Each row is a point on a landscape with many valleys, with its height.
From any point a ball takes the steepest step (drop divided by distance) to one of its 5 nearest points. It stops when none of these is lower. Distance is the straight distance between rows; heights are no part of it.
Q_59: [144 136 145 134 110 143 184 124 158 171 160  87 108]  height 74
Q_463: [138  80 149 103 144 132  97 111  54  91 167 135 115]  height 221
Q_754: [134  97 119 104 131 124  53 152  57  81 138 185 139]  height 96
Q_595: [117 183 114 156 172 109  84 171 154 144  69 154 168]  height 75
Q_139: [116 104 183 120 164 116 144  76  86 131 158 110 121]  height 86
Q_831: [128 188 140 141 124  91 150 151 160 190 118  90 117]  height 204
Q_35: [116 116 102 132 125 139  92 142 119  91 118 154 147]  height 456
Q_988: [140 111 140 124 101 166 179 100 152 142 168  96 101]  height 140
Q_286: [127  92  86  93  63 143  92 164 111  76 121 186 139]  height 658
Q_241: [126  83 150 106 117 163 141  89  92 104 191  96 101]  height 231
Q_168: [124 108 112 128 105 161 141 120 129 108 155 118 118]  height 286
Q_192: [150 122 104 125  93 154 189 145 180 147 137 108 111]  height 203
Q_119: [130  98 141 113 149 129  92 116  73  90 146 139 124]  height 235
Q_782: [128  92 109 102  98 147 100 135  92  85 151 154 127]  height 475
Q_413: [127  81  94  93  68 151 112 143 111  82 144 162 127]  height 546
Q_543: [123  98 142 123 116 162 150 101 120 120 171 113 108]  height 238
Q_923: [150 157 118 126 101 125 189 152 181 168 134  87 108]  height 156
Q_605: [123 133  92 147 113 148 132 150 159 112 110 142 135]  height 264
Q_529: [131 194 130 143 125  91 142 169 176 181 108  87 125]  height 234
Q_915: [151  82 133 104 141 125  73 137  43  85 151 172 127]  height 377
Q_804: [138  73  86  84  53 176 161 123 144  96 137 145  99]  height 452
Q_518: [130 194 158 148 134  64 146 109 138 203 115  80 104]  height 268
Q_928: [136 178 116 134 102  99 177 167 187 176 122  70 113]  height 217
Q_105: [144  88 118 102 101 138  72 153  61  87 147 182 141]  height 390
Q_956: [119 135 152 143 134 138 150 111 131 149 143 107 117]  height 151
Q_474: [115 171 144 150 196  77  89 117 129 146  66 151 181]  height 144
Q_689: [138  84 136 111  91 180 170  88 127 116 185  97  99]  height 219
Q_580: [123 108 121 115 133 126  77 135  85  84 136 151 132]  height 351
Q_352: [129 193 118 149 131  90 140 190 183 169  90 102 138]  height 270
Q_28: [114 123 158 127 163 121 121  97 108 122 138 120 129]  height 142
Q_16: [116 145 137 127 193  96  69 122 109  99  87 155 170]  height 70
Q_825: [119 182 116 158 164 114 102 171 161 156  77 139 162]  height 130
Q_399: [116 123 115 116 152 117  58 142  80  86 113 171 148]  height 387
Q_669: [131 171  71 147 118 123 123 197 191 133  71 155 153]  height 314
Q_257: [134 125 101 136 103 158 157 136 158 129 124 121 121]  height 272
Q_165: [112 138 164 146 174 102 123 101 118 143 123 125 137]  height 84
Q_516: [112 119 141 125 166 117  93 114  93 100 122 137 141]  height 172
Q_799: [126 167 170 150 156  90 140 106 127 190 113 108 121]  height 209
Q_955: [137  87  96 113  73 171 149 127 141 100 142 138 117]  height 354
Q_147: [113 142 145 142 168 118 112 120 124 129 112 130 144]  height 124
Q_515: [140 155 191 154 166  63 154  63 105 181 124 107 118]  height 211
Q_442: [105 144 132 142 176 112  90 124 122 123  97 140 155]  height 77
Q_909: [124  99  91 119  85 157 123 137 131  91 136 148 126]  height 441
Q_856: [127 188 160 153 169  62 119 122 132 194  85 109 139]  height 146
Q_789: [153  94 118 107  79 182 206 102 168 136 161 106  91]  height 196
Q_89: [126 171  91 156 134 127 108 179 179 136  75 147 155]  height 212
Q_244: [125 148  69 148 111 136 110 180 173 112  74 169 146]  height 345
Q_171: [127  82 160 113 154 128 117  86  71  99 170 117 110]  height 71
Q_322: [120 174 148 154 159  96 130 144 150 169 108 114 140]  height 138
Q_94: [120 144 129 150 138 133 132 138 148 140 119 126 139]  height 181
Q_47: [126 114 127 111 169 106  65 128  68  83 115 164 151]  height 408
Q_925: [142  99 106 117  89 174 177 120 157 116 143 123 108]  height 269
Q_354: [120 164 163 152 184  80 117 108 134 164  88 132 156]  height 55
Q_213: [113  99 168 123 137 144 151  75 100 130 182  96 108]  height 163
Q_780: [161 119 123 118  88 162 208 122 173 161 157  93  96]  height 141
Q_250: [112  95  65  99  58 153 125 155 150  90 103 179 132]  height 791
Q_793: [114 119 132 133 139 144 121 118 130 116 135 126 131]  height 210
Q_593: [121 125 182 138 163 110 152  76 108 166 151 106 115]  height 154
Q_476: [146 158 105 140 111 129 163 173 180 160 114 110 123]  height 229
Q_967: [123 156 177 152 172  68 135  82 116 164 105 118 139]  height 136
Q_283: [128  91 119 112 102 160 124 119 107  93 158 125 119]  height 358
Q_266: [137  95 115 108  88 176 148 113 132 101 160 121 106]  height 325

For each start below, name the point where the ball stops.
Q_605: Q_16
Q_28: Q_354
Q_286: Q_754
Q_352: Q_354
Q_793: Q_16
Q_804: Q_59
Q_192: Q_59
Q_593: Q_171
Q_516: Q_16
Q_669: Q_595
Q_799: Q_354

Call two points neighbours if one is among the 5 nearest of the other. Go from one point of each pair to the other, from neighbour to neighbour, staying as low as possible. Name the highest point that can't be avoided.
Q_59 / Q_16: Q_956
Q_354 / Q_171: Q_139
Q_754 / Q_595: Q_580
Q_595 / Q_354: Q_165
Q_16 / Q_595: Q_442
